The views of a scene show one set of named points, each view turned or mirrored, shifted and resized as a whole, with a little noise and some points left out.
In the rows, 128 means zero.

Scene 1
View 1
nem: [144  96 105 119 119 140 128 153 114 129  99 138 125 111 152  98 120 112
 116 119 103 124 119 110 137 130 159 122 123 125 107 132 128 142 127 107
 111 109 114 153 151 147 141 178 213 126 137 109 115 117 123 148 121 106
 108 117]
kegol: [146 108 106 123 112 143 121 162 112 131 120 145 114 102 150 112  95 105
 113 116  95 125 118 118 151 128 155 119 122 124  99 148 140 136 124 103
 121 119 117 148 151 153 142 165 190 102 136 110 132 120 123 129 113 120
 107 130]
sunek: [155  92 139 111 110 161 134 166 146 128 128 142 100  78 145 118 120  91
 116 127  72 137 112 142 155 108 160 122  98 114  93 108  98 165 152  88
 135 117 130 146 164 164 156 167 184 105 132 141 147 107 105 140  94 122
 108 126]
Vub: [125 131  77 157 113 102 108 155 106 171 107 168 135 143 163 144  98 119
  86 114 100 137 122  93 168 149 148 105 165 135 100 187 143 118  79 142
 157 134  98 154 150 108 138 140 179 127 121 119 106 102 153 130 112 125
 112 104]
Zisun: [139 135  84 144 113 119 105 160 107 151 124 168 124 118 155 137  79 109
  91 116  95 128 124 112 173 138 147 108 146 136  97 185 149 120  98 129
 147 133 110 148 147 134 135 138 167  95 122 117 135 110 140 117 104 131
 113 119]
povoz: [144 142  91 162 137 124 101 210 120 165 147 197 115 106 181 132  93 107
  89 123 111 145 156 145 187 149 150  84 156 131  84 216 138 110 102 143
 189 151 108 151 140 125 108 125 182 102 106 148 163 102 133 140  95 118
 139  92]
vusik: [158  89 156 119  99 159 137 161 168 153 136 156 103  78 140 142 139  87
 105 136  58 149 103 153 174  91 160 117  96 111  91  96  63 181 152  89
 163 128 131 147 184 148 162 158 167 113 121 165 143  93 108 148  80 132
 109 113]
zunob: [128 119  76 139 117 112 118 146  96 143  92 149 140 140 158 112 100 124
 102 111 111 123 121  85 150 151 154 113 153 134 110 168 154 119  92 131
 119 118  99 158 145 126 138 163 203 134 132  98  99 121 145 138 130 109
 107 110]
Siko: [131  97 102 122  93 116 131 112 112 141  85 126 136 133 133 137 107 112
 104 116  78 126  82  80 143 122 154 136 123 120 118 116 122 150 108 103
 110 108 111 148 170 133 168 171 176 135 141 101  82 110 144 124 119 126
  89 131]
Tadiv: [133  98 101 127  99 117 127 126 114 144  96 136 128 128 140 136 109 111
 103 118  80 129  95  89 148 121 151 124 127 123 112 129 124 148 107 111
 119 117 111 152 166 133 161 166 179 130 138 108  95 112 139 128 115 126
  91 127]
Mebi: [135 132  75 150 120 114 107 169 103 157 117 170 126 126 164 131  83 117
  93 115 108 132 132 108 168 149 147 105 153 134  98 192 154 111  95 132
 150 135 104 153 139 132 129 142 183 110 123 116 131 113 146 126 109 125
 114 111]
Tofi: [124 143  43 150 119  96 100 147  68 140  97 156 143 150 163 120  55 131
  95  98 123 109 133  73 151 167 146 111 169 145 111 213 197  88  69 142
 116 123  96 154 129 128 125 149 193 107 135  78 103 124 159 109 132 119
 105 122]
zame: [160  87 152 111 106 161 139 163 159 138 130 146 100  72 143 121 133  87
 112 135  65 144 108 149 163  96 159 121  91 114  90  98  79 178 161  81
 147 124 130 147 172 156 156 165 181 110 126 152 147 100 105 145  86 122
 109 121]
View 2
povoz: [ 83 174 132 124 178 138  84  91 110 125 117 110 152 183 102 110 134 114
 141 119 139  45 140 135 136  53 106  65 135 119 199 140 195 125 154 157
 109  81 167  75 174  95 116 122 103 113 122  99 192  81 120  96 111  93
  82 139]
kegol: [ 94 171 110 140 177 140 114 118 104 115 106 110 141 150 104 119 142 132
 129 153 115 131 132 141 102 116 126 116 164 138 154 191 177 138 101 113
 126  86 151 110 153 129 163 155 128 130 136 105 131 120  97 137 128 129
 115 114]
vusik: [147 154 145  88 173 105 110 105 101 161 135 181 104  90  85 188  90  85
 178 128  60  75 107 167 104 104 115 148 199 202 116 156 143  85  94 103
  87  65 117  83 184 153 165 175  76 166 159 163 135 119 142 158 148 137
 110 176]
Vub: [ 72 166 107 146 185 134  67 118 134 126  95  95 135 169  97 106 140 142
 138 104 166  84 156 148 123 107 114 124 118 138 143 176 213 148 134 136
 129 102 174  98 165 105 138 126 121 122 140 104 159 128  72  97 122 146
  98 120]
zame: [139 160 136 103 176 122 126 107  93 141 126 161 122 102  94 172 108  91
 161 152  66 104 105 158 101 105 122 134 202 186 134 167 149  95  88  99
  97  68 121  96 172 151 169 178  84 160 150 145 128 114 139 163 140 126
 114 157]
Mebi: [ 83 168 106 142 183 148  85 112 113 117 102  97 149 171 101 107 143 135
 129 125 147  97 146 142 118  99 118  98 134 121 171 178 204 144 130 132
 127  95 175 101 157 103 139 135 117 118 132  99 159 113  90 104 115 124
 103 120]
Tadiv: [100 162  99 140 183 127 102 132 120 128  98 111 129 130  88 132 137 137
 139 130 128 132 141 154 103 140 125 159 159 159 116 204 188 142  92 105
 134  95 150 115 157 136 167 155 118 147 150 120 116 148  82 132 134 160
 123 120]
Tofi: [ 52 176  82 170 187 163  84 131 121  97  80  56 164 190 108  75 171 166
 103 134 181 132 158 127 114 121 125 101 119  98 175 212 227 175 119 131
 155 112 188 118 142  98 147 126 145 103 128  75 140 132  60 101 107 129
 105  86]
sunek: [135 159 127 107 169 132 130 112  93 137 126 148 130 108  98 164 114 105
 148 156  68 119 110 156  99 111 124 127 199 169 147 179 154 100  89 101
 104  70 127 102 164 144 172 175  91 151 145 140 122 114 131 159 140 122
 118 151]
Siko: [ 99 161  92 142 185 132  99 146 120 128  91 106 122 122  90 136 144 143
 142 130 130 140 137 156  97 157 127 174 160 164  99 213 187 145  83 101
 137  99 150 120 153 139 172 162 125 151 158 127 107 160  70 138 136 169
 128 116]
Zisun: [ 85 167 102 135 182 157  79 120 110 118  95  91 154 152 102 119 142 133
 122 119 145 100 135 151 120 103 121  97 143 131 169 191 214 132 128 127
 123  88 182 102 161 101 150 147 106 118 136 114 159 117  99 107 121 120
 104 125]
zunob: [ 75 178 104 156 178 128 102 128 126 120  99  94 130 177  98  91 155 151
 131 136 149 123 159 133 105 122 120 138 137 127 141 190 189 160 109 123
 144  99 155 110 149 125 149 133 144 124 137  88 129 131  69 117 124 149
 108 100]
View 3
kegol: [107 125 122 129 145  94 124 132  99 143 110 153 168 140  95 104  98 161
 165  93 178 137 142 155  88 122 163 100 126 161 129 154 142 175 116 103
 140 134 133 143 145 124 144 104 149 135 138 137 128 166  95 110 121 164
 164 180]
zunob: [104 113 127 115 133  59 122 135  87 134 118 149 194 132  99 119  79 183
 161 106 157 164 158 143  62 107 176  84 109 154  92 183 155 207 114 133
 125 141 141 151 132 108 158  92 148 126 157 147 117 144  94  92 138 171
 174 171]
Tadiv: [100 112 121 107 114  86 120 140  82 117 115 143 181 105  88 131  94 164
 123  81 199 104 149 154  86 139 169  87 127 173 132 147 140 208 114  97
 120 179 135 133 128 131 140 110 126 126 155 135 137 162  96 101 131 158
 154 171]
Siko: [ 92 103 109  97 100  80 112 144  74 109 117 133 179  91  83 136  90 168
 125  84 206  92 148 145  84 136 181  86 125 177 137 141 138 220 108 100
 113 191 126 133 114 143 142 108 120 117 159 143 136 164 100  96 137 158
 154 163]
zame: [124 142 107 157 161 142 150 129  81 131  73 180 146 106  80 105 156 116
 123  66 182  89 120 170 138 161 122  89 146 177 172  86 117 156 118  30
 112 157 130 133 186 143 112 115 115 131 122  87 171 167  88 137  77 145
 117 190]
Vub: [125 117 148 140 127  59 111 145 104 100 121 173 220 146 123 139  79 165
 135  91 153 153 152 164  62 139 169  66 106 154  86 189 159 194 126 128
 115 142 178 155 159  57 156 103 137 136 153 122 116 114 109  84 145 175
 172 195]
vusik: [136 147 118 163 153 139 147 134  71 106  67 180 154  94  84 124 155 105
 103  55 180  77 117 175 140 177 118  75 141 178 169  82 117 165 123  25
 104 166 147 131 193 125 113 120 103 129 130  69 172 154 100 130  74 149
 103 197]
sunek: [116 135 114 160 163 144 148 134  90 146  90 171 135 133  83  91 148 114
 151  65 187  95 124 170 133 150 129 105 147 173 177  98 123 135 123  45
 138 142 133 131 177 143 121 119 133 135 105 108 153 181  91 137  83 153
 137 197]
Tofi: [100 104 145 117 128  44 105 138 111 140 139 149 209 167 114 110  54 193
 179 113 157 183 167 148  43 100 191  94 103 147  74 218 166 199 116 167
 148 125 157 157 121  81 176  95 172 131 151 173  92 137 106  80 164 183
 206 181]
povoz: [155 146 159 200 186  93 130 128 121 131 104 213 206 185 139 102 111 134
 157  91 123 186 135 181  78 138 139  69 106 137  90 185 167 133 141 106
 135  86 196 164 213  26 156  96 156 146 127  97 120 101 105 106 114 177
 172 227]
Mebi: [124 123 149 150 147  81 116 135 112 127 119 170 198 164 120 110  89 156
 159  92 156 163 147 166  67 126 165  86 107 146 103 184 154 167 129 124
 138 122 169 157 164  68 160 105 154 139 133 131 109 129 106  93 133 175
 183 200]
nem: [103 127 103 116 147  94 138 132  78 153  94 151 160 117  77 101 112 170
 165 100 162 138 152 141  92 111 162  92 129 166 119 143 136 193  98  91
 129 135 116 139 140 152 136  98 133 128 144 142 144 162  85 114 107 165
 150 164]
View 4
Siko: [134 125 110 122 149 138 105 174 138 112 151 144 166 103 106 142 122 147
  88 154 147 130 183 181 104 179 142 120 164 146 166 149 140 123  90 136
 109 148  97 135 101  67 135 106 104 212 155 166 109 118 174 116 173 119
  56 157]
Mebi: [157 151 143 138 193 121 129 164 138  85 152 123 198 103  83 153 146 131
 161 146 149 114 188 189 162 146 128 128 142 161 147 131 100 158 116  99
 167 103 106  71 127 101 120  99 135 192 108 155 111 163 168 114 179 114
  90 186]
nem: [120 152 100 117 157 135 122 185 128 119 151 142 187  84 137 147 122 141
 106 151 135 122 177 185 123 152 137 130 140 134 143 158 141 119 101 146
 146 146 107 143 111  84 122 109 129 222 140 136 108 136 172 121 174 100
  64 167]
zame: [102 134  89 128 152 112 105 180  97 170 162 200 166 120 135 119  87 157
 115 191 153  91 186 147 103 119 146 100 180 179 108 186 127  90 160 177
 131 143  97 149 117 129 135 107 153 182 198 115  98 142 167 146 175  68
 109 166]
sunek: [108 137  96 127 162 118 112 177 104 161 160 187 174 100 135 126  96 160
 110 180 152 104 191 155 106 112 146 106 170 169 119 176 124  91 145 178
 140 150  98 149 107 121 129 104 151 188 188 113 101 139 166 139 179  65
 106 167]
vusik: [114 130  92 132 145 109 106 177  89 171 163 212 159 144 127 112  86 158
 123 193 156  79 188 138 100 135 148 100 198 193 106 189 128  92 168 167
 119 130  89 135 122 132 145 110 154 172 211 125 104 133 166 155 174  78
 119 172]
kegol: [133 146 120 123 172 132 125 171 133 106 149 131 194  85 113 150 126 146
 123 151 147 127 188 183 131 139 133 125 138 144 146 146 118 130 107 134
 154 138 107 121 107  96 121 104 128 209 138 140 105 146 173 118 181  98
  74 172]
zunob: [152 151 126 125 169 136 125 182 148  79 146 111 190  98 101 160 142 131
 129 139 138 126 180 195 143 177 127 138 138 129 163 137 124 150  84 106
 146 122 107 101 114  70 127 107 115 220 105 165 112 135 173 111 167 131
  54 173]
Zisun: [159 137 146 138 194 122 124 158 146  86 157 129 197 107  69 151 135 139
 152 152 155 118 195 183 151 137 136 122 151 172 149 130  94 154 120 105
 164 101 103  76 123 101 123  96 137 183 122 156 117 159 171 119 183 104
  93 183]
Tofi: [177 148 161 136 205 144 136 160 175  43 146  73 216  74  63 174 162 125
 139 116 147 150 190 216 166 155 126 140 120 134 185 108 104 179  68  80
 171 110 110  70 115  66 111  97 115 217  70 177 122 154 174  92 183 132
  50 180]
Tadiv: [148 122 122 127 158 134 103 168 138 114 153 146 172 109  98 147 119 151
  99 163 157 130 180 175 108 169 136 121 164 160 163 149 130 128  93 137
 112 139 100 121  99  70 139 104 112 207 160 174 109 123 167 116 174 117
  63 160]

Which points are out of place in each view (at most two, in the order of its rows)? Write - if all are in place.
view 1: kegol
view 2: vusik
view 3: sunek, Tofi
view 4: Siko

Scene 2
View 1
tikis: [137 169 166  88 115  70 109 127  89 163  90 168 117 139 142 116 151  58
 129 166  94 144 135 135  91 124 135 118 139  99  92 109 171 160 132 145
 170 170  80 146 182 122 156 116 123 138 174  92  93 134 127 117 122 131
 111 114]
kota: [122 183 146  91 103  76  97 133  86 148  83 162 123 158 130 120 142  86
 128 163  81 141  98 118 131  94 173 144 141 107  55 134 135 140 141 141
 158 141 103 135 157 143 143 105 130 139 202  95 100 122 118 125  91 141
 133 124]
Rem: [116 146 119 101 111  88 141 165 132 121 103 169 137 153 104  77 130 102
 117 110 129 133 100 112  99 111 118 101 150 109  87 117 112 141 105 100
 125 126 145 156 149 155 145 131 124 144 184 125 135 149 123 148 104 142
 104 140]
pelis: [125 151 126 116 111  80 126 163  92 128 102 151 150 148 119 121 123 119
 118 139 113 116  96 122 127 112 135 139 153 111  90 129 121 122 110 122
 121 136 117 147 123 152 152 124 114 141 192 122 108 134 125 139  88 133
 119 131]
vade: [126 126 135 137 126  75 138 164  87 129 115 144 148 152 111 125 117 138
 122 139 135  99 106 141 128 143 114 143 167 116 112 118 128 121  87 131
 108 146 113 149 100 153 151 136 101 143 186 135 111 135 137 139  87 129
 100 129]
rep: [101 162 101  90  97  93 134 164 119 101  88 149 135 175  83  86 134 114
 118  95 116 136  65  99 143  86 168 136 154 110  34 134  94 131 126 105
 117 114 157 147 149 174 134 118 147 145 209 116 142 145 108 151  95 164
 130 142]
Bido: [133 139 143 137 124  61 115 152  57 142  93 137 148 144 128 148 119 142
 127 161 111 100  98 145 139 136 138 161 163 112  90 129 138 110 105 146
 115 156  98 135  97 149 153 125  97 141 192 123  97 127 135 133  76 127
 117 116]
suz: [133 113 143 127 129  69 163 150 121 141 113 156 121 133 108  92 127  90
 111 121 159 112 138 152  73 167  80  84 165 117 132  91 164 163  96 105
 116 168 105 166 156 130 173 151 111 149 165 132 118 166 142 132 144 131
  82 144]
Dol: [116 112 136 127 126  60 151 118  84 118  86 120  95 156  76 117 130  99
 124 102 155 125 106 147 127 174 142 142 185 129  61 108 155 151 116 110
  95 162 104 157 155 137 161 137 133 174 201 102 123 173 138 109 136 181
 127 142]
Pifar: [126 179 183  94 114  59  96 100  60 177  73 168 115 140 157 141 148  59
 140 190  76 145 135 134 107 117 158 146 138  93  78 122 181 165 156 159
 190 178  56 137 187 105 160 106 121 137 179  81  84 121 124 105 113 132
 124 103]
Lifoz: [122 133 130 123 118  76 136 151  74 118  92 131 137 158 106 133 121 126
 130 127 119 114  85 133 148 128 155 156 172 113  74 132 125 121 111 130
 109 141 106 140 113 157 146 126 118 150 203 123 109 136 126 136  83 150
 129 129]
geki: [130 151 149 114 121  74 128 148  94 146 102 155 142 143 129 115 130 103
 121 147 116 121 115 137 107 129 109 121 149 107 107 110 151 145 112 129
 137 157  99 155 140 143 152 127 114 141 182 112 104 138 130 134 105 121
  98 126]
View 2
pelis: [152 162 121 113 129 104 112 153 119 196 137 158 165 115  92 122 137 145
 127 145 122 122 158 101 108 169 161 149 141 124  80 102 138 146 133 126
 147 156  96 144  90 111 152 148  83  96 137  93 171 124 132 107 147 119
 106  92]
rep: [157 186  97 147 118 114 131 144 118 226 123 174 134 116  84 131 142 139
 160 134 132 123 144  96 140 156 190 149 113 141  99 145 165 111 148 114
 100 116 125 158  74 139 171 191  62  93 123  88 159 114 140  83 152 103
  41  70]
suz: [173 112 147  62  94 145 144 152  69 191 108 161 193 120 104 121 126 136
 173 159 107  84 134 139 159 192 193 137 134 116  58  60 147 148 107 170
 183 176  64  98  62 159 179 139  94  74 178 108 197 106 168 147 115 122
 155 141]
kota: [121 147  96 126 157  90 118 128 123 178 138 154 112 125 122 142 150 169
 125 148 108 134 154  94  85 136 184 128 153  86 133 131 119 106 131 151
 107 154 125 139 112  91 153 145  97 107 182 101 156 118 145  79 142 126
  93  66]
Dol: [131 158  98  72 102 149 121 123  92 212 121 206 177  92  71 141 143 164
 204 174  85 101 104 145 173 165 208 145 141 116  70 105 154 147 124 146
 129 141  97 147  18 126 182 135 112 136 174  86 171 101 174  84 130 141
 122 113]
Bido: [133 181 120  91 132 100  75 147 131 182 158 158 189 104  82 117 142 160
 126 158 101 135 145 101  88 171 137 146 168 111  75  94 127 176 135 132
 167 169  90 153  70  77 144 119 104 122 139  83 158 127 130 103 147 132
 149  94]
Rem: [168 142 126 120 110 119 143 154  93 210 109 156 155 114  96 129 129 131
 155 132 132 106 156 113 146 174 182 145 119 129  87 105 151 122 131 134
 137 141  91 128  86 153 174 180  67  70 142 100 182 109 146 123 131 101
  84  95]
tikis: [121  98 122  94 143 106 127 124  93 156 127 150 125 130 149 123 136 163
 137 164  93 111 146 120  98 146 197 118 159  67 133  99 114 107 109 175
 134 174 102 100 115  98 164 124 105  94 210 122 173 114 162 109 120 137
 133 101]
Pifar: [ 97  82  99  87 171  88 131 103  97 153 130 160  95 133 168 143 145 193
 141 170  77 115 131 121  73 123 215 100 166  45 171 118  99  87  99 197
 107 179 119 103 121  78 168 115 131 109 242 130 166 102 175  80 123 152
 132  89]
geki: [149 134 134  92 128 111 111 148 102 177 134 152 162 123 119 117 134 144
 137 146 110 116 153 119 109 165 175 138 143 105  94  87 128 140 123 159
 161 165  83 121  96 120 160 137  97  86 167 100 178 121 147 120 137 125
 140 108]
View 3
rep: [148 135 199 134 114 100 125 144 122  57 115 117 131 181 123 130 106 156
 113  54 136 129 137 167 141 177  88 102  52 139 162 149 153 119 207 168
 125  92 168 126 161 139 205  95 215 152 131 170 204 120 102  69 152 108
 129 125]
suz: [127 132 200 105 110 149 113 172 141 103 177 127  97 131 132 150  92 115
 117 166 150 103 157 151 133 124  88 153 143 139 117 114 149 135 105 152
  87 108 147 116 111 162 116 168 193 114  87 176 148 106 107 136 128  99
 136  89]
Lifoz: [134 145 194 115 121 134 144 110 121 119 149 154 137 151  98 163 144 150
 134  94 138 121 128 162 110 143 130 125  69 167 150 121 134 116 193 144
 137  89 183 131 153 140 167  93 194 153 108 158 200 101 109  98 147  93
 145 128]
tikis: [113 104 154  97 154 107 112 155 103 116 114 137 152 145 138 152 172 119
 140 126 110 145 121 162 159 123 126 146 107 119 118 104 135 103 124 125
  87 135 137 128 150 125 154 119 175 157  79 164 135 135 120 174 103 148
 109 101]
vade: [128 149 190 113 109 143 147 123 133 110 171 150 121 133 121 181 125 133
 138 125 153 110 133 157 108 135 125 133  89 168 143 118 125 122 156 162
 133  85 181 129 123 136 139 130 187 129  95 165 195  94 107 102 141  93
 154 105]
Rem: [127 136 184 116 122 115 126 158 123  85 138 129 128 147 134 153 112 129
 125 117 142 119 138 161 138 145 105 131  93 137 142 124 139 126 149 162
 115 100 155 125 130 138 159 138 194 132 105 170 172 113 105 112 130 107
 130 100]
Pifar: [103  91 137  89 175 108 116 134  87 128 106 154 175 140 136 166 210 137
 153 114  92 157  96 158 164 108 148 151  99 119 116 100 127  89 127 110
  80 137 139 141 163 105 158  94 172 186  71 160 138 150 135 183 101 162
 101 112]
pelis: [129 135 177 123 123 123 138 130 123  90 137 150 148 147 129 179 134 141
 140 100 140 118 123 163 124 149 130 127  72 155 141 122 125 121 165 159
 136  94 173 129 135 129 167 121 185 135 104 165 182 115 106 101 136 111
 133 111]
kota: [123 115 153 114 152  94 123 129  98 104  98 148 162 158 132 161 177 142
 151  82 111 151 116 158 149 142 131 124  64 126 139 120 130 105 169 138
 117 121 154 141 168 110 187  89 181 168  99 160 173 141 126 137 117 146
 108 117]
Bido: [124 139 179 114 124 143 157 102 127 133 166 170 149 127 105 196 164 141
 167 115 141 114 110 163 104 126 155 137  70 178 138 105 116 114 175 149
 137  87 185 132 135 124 144 103 181 147  93 156 190 101 120 119 131  96
 146 114]
geki: [124 127 168 106 133 124 128 141 121 104 145 140 139 137 132 172 140 125
 135 127 135 126 130 157 140 128 127 145  92 146 130 112 131 125 133 149
 112 109 159 130 127 129 142 131 177 130  91 167 162 118 109 135 125 114
 130 100]
Dol: [126 117 224  99 112 149 118 139 124 137 164 129 113 144  73 116 134 165
 104 110 130 110 148 165 122 138  86 144 124 150 138 119 165 103 170 111
  85  89 161 121 165 177 131 102 228 175 112 156 171  93 104 116 159  89
 143 122]
View 4
vade: [131 133 138 125 135 170 149 166 119 157 119 142  94  96 115 103 125 130
 178 110 141  88 102 121 130  98 164 117 146 126  99 100 139 131  80 142
 154 165 113 138 118 104 136 151 136 125 138 136 152 110 135 132 153 128
  78 126]
geki: [130 106 143 118 135 125 135 152 121 152 126 141 108 115 101 107 109 123
 163  94 142  85 134 122 147 103 156 123 139 116 100  89 144 125 103 141
 141 161 130 130 127 110 147 134 145 129 132 144 155 105 143 119 154 121
  93 138]
Lifoz: [147 121 141 148 150 158 141 159 109 149 128 133  96  88 125 111 118 134
 188  96 147 112 119 104 120 124 162 118 136 107 117 114 135 128  95 147
 170 170 124 153 104 114 129 141 136  92 139 138 167 103 117 150 141 139
  79 130]
Rem: [132 103 151 116 158 126 117 141 112 174 126 139  81  89  96 116 114  98
 175 107 153  85 123 113 148  92 121 132 126 120  96 138 155 135 114 144
 151 148 133 125 109 120 138 119 144 136 125 150 136 110 111 143 156 125
 122 128]
suz: [129 107 150  99 124 138 126 137 106 176 108 141  81 100  76  98  98 111
 185 106 139  66 110 128 162  82 135 136 131 123  88  94 149 131 108 127
 133 150 140 119 105 113 132 142 148 156 123 132 132 109 141 121 165 106
  99 141]
tikis: [135  80 140 130 132  91 125 135 115 129 133 132 121 128 103 110  85 122
 172  68 140  85 171 116 168 120 155 135 123 108 117  61 150 106 136 138
 123 160 143 109 142 122 156 124 156 123 134 137 170 100 155 104 141 101
 111 154]
Pifar: [140  75 134 145 134  81 126 135 120 101 140 123 140 141 116 114  90 141
 171  51 138 100 200 112 162 146 173 135 125 103 133  42 151  94 147 141
 117 162 152 115 150 125 172 125 161 107 142 144 194  95 165 101 132 102
 103 158]
rep: [149 100 150 144 172 133 107 146 111 172 131 132  73  72 115 127 115 100
 189  91 161 116 134  86 136 109 112 120 125 105 117 169 152 135 110 157
 174 161 135 147  94 126 126 118 140 102 125 152 147  92  78 171 140 148
 122 124]
kota: [137  90 150 152 160  91 124 139 125 127 147 130 121 114 130 127 113 123
 163  63 155 110 175  96 145 138 154 123 123 102 129 106 151 112 128 155
 144 163 137 132 131 130 160 117 142  92 135 152 184  94 126 134 128 125
 108 136]
Dol: [169 107 123 131 137 180 123 138  93 167  98 113  73  82  87  98  75 134
 235  91 133 122 121 105 144 125 142 123 135 100 117  92 138 122 109 120
 150 175 138 131  70 128 102 152 150 124 133 123 152 101 137 146 140 103
  91 151]
View 5
kota: [113 117 151 162 148 147 128 134 128 157 110 146 119 157  87 131 115 120
 159 143 124 128 113 105 132 145 137 144 163 146 135 158 118 133 153 129
 149 116 152 121 122 156 151 149 127 139 122 124 135 111 140 138 102 131
 123 145]
vade: [130 117 136 162 140 136 147 129 122 114 145 124 123 147  93 138 121 117
 123 119 114 137 134 124 135 118 119 140 148 116 133 163 135 136 129 136
 139 120 145 148 146 104 138 116 120 139 152 136 145 104 143 166 123 123
 123 108]
Rem: [136 126 126 160 134 156 102 118 109 128 131 139 124 136 105 129 120 130
 139 117 124 134 138 107 126 118 133 154 157 141 135 166 133 139 126 132
 151 123 137 109 131 115 144 131 111 145 126 126 143 101 151 148 118 113
 130 104]
Pifar: [104 101 147 164 155 136 148 127 139 154  98 162 132 155  92 119 120 104
 166 156 138 113  85  91 129 162 129 153 162 127 130 152 119 121 162 121
 137 103 160 125 122 153 169 171 131 114 133 135 109 126 114 131 116 143
 125 150]
geki: [118 112 133 163 139 139 136 122 133 125 128 139 129 147  95 133 118 114
 141 127 130 125 123 111 126 134 124 151 151 115 136 163 133 132 139 134
 150 113 139 127 138 120 151 138 118 129 143 140 128 113 138 155 120 130
 124 116]
suz: [139 106 115 161 141 130 127 110 115 104 133 141 142 127 115 112 127 114
 135 109 133 121 133  92 120 124 120 163 154 106 124 164 143 124 120 124
 139 111 139 120 148  81 148 132 113 122 149 147 120 109 127 152 151 118
 127  83]
Dol: [150 120 135 153 144 128 130 134 111 120 133 142 126 132  95 104 130 120
 132 121 105 135 139  88 148 135 137 150 153 129 115 152 103 115 121  99
 121 123 173 151 142  95 140 121 142 146 124 120 133 101 131 151 147 115
 131 108]
pelis: [123 122 144 162 143 145 130 125 124 131 137 127 121 148  89 140 119 122
 136 125 115 138 130 119 133 122 129 138 151 133 139 166 134 140 139 137
 148 119 143 133 137 121 141 128 117 145 136 132 145 107 151 155 111 126
 123 120]
Lifoz: [125 124 145 162 142 142 139 136 125 129 137 127 114 151  85 131 118 123
 130 130 103 145 134 118 145 130 129 135 150 135 132 158 117 135 135 128
 139 122 159 154 137 124 140 124 127 149 136 125 149 105 149 161 118 124
 123 124]
tikis: [114 107 136 163 153 135 133 120 132 141 108 158 132 149  98 121 122 106
 160 140 138 113 102  92 121 155 130 160 163 123 131 157 130 126 153 123
 144 105 148 114 128 134 160 155 121 118 130 139 116 118 118 134 119 135
 128 127]
Bido: [113 118 149 162 147 133 161 134 136 124 138 124 119 158  86 136 117 115
 127 133 106 139 124 133 137 130 119 132 145 112 135 158 128 137 139 138
 139 117 156 164 142 126 142 127 128 140 152 138 141 110 141 166 114 140
 119 130]

Which points are out of place in each view (at most two, in the order of its rows)? Write - if all are in place.
view 1: -
view 2: Pifar
view 3: Rem
view 4: suz
view 5: -
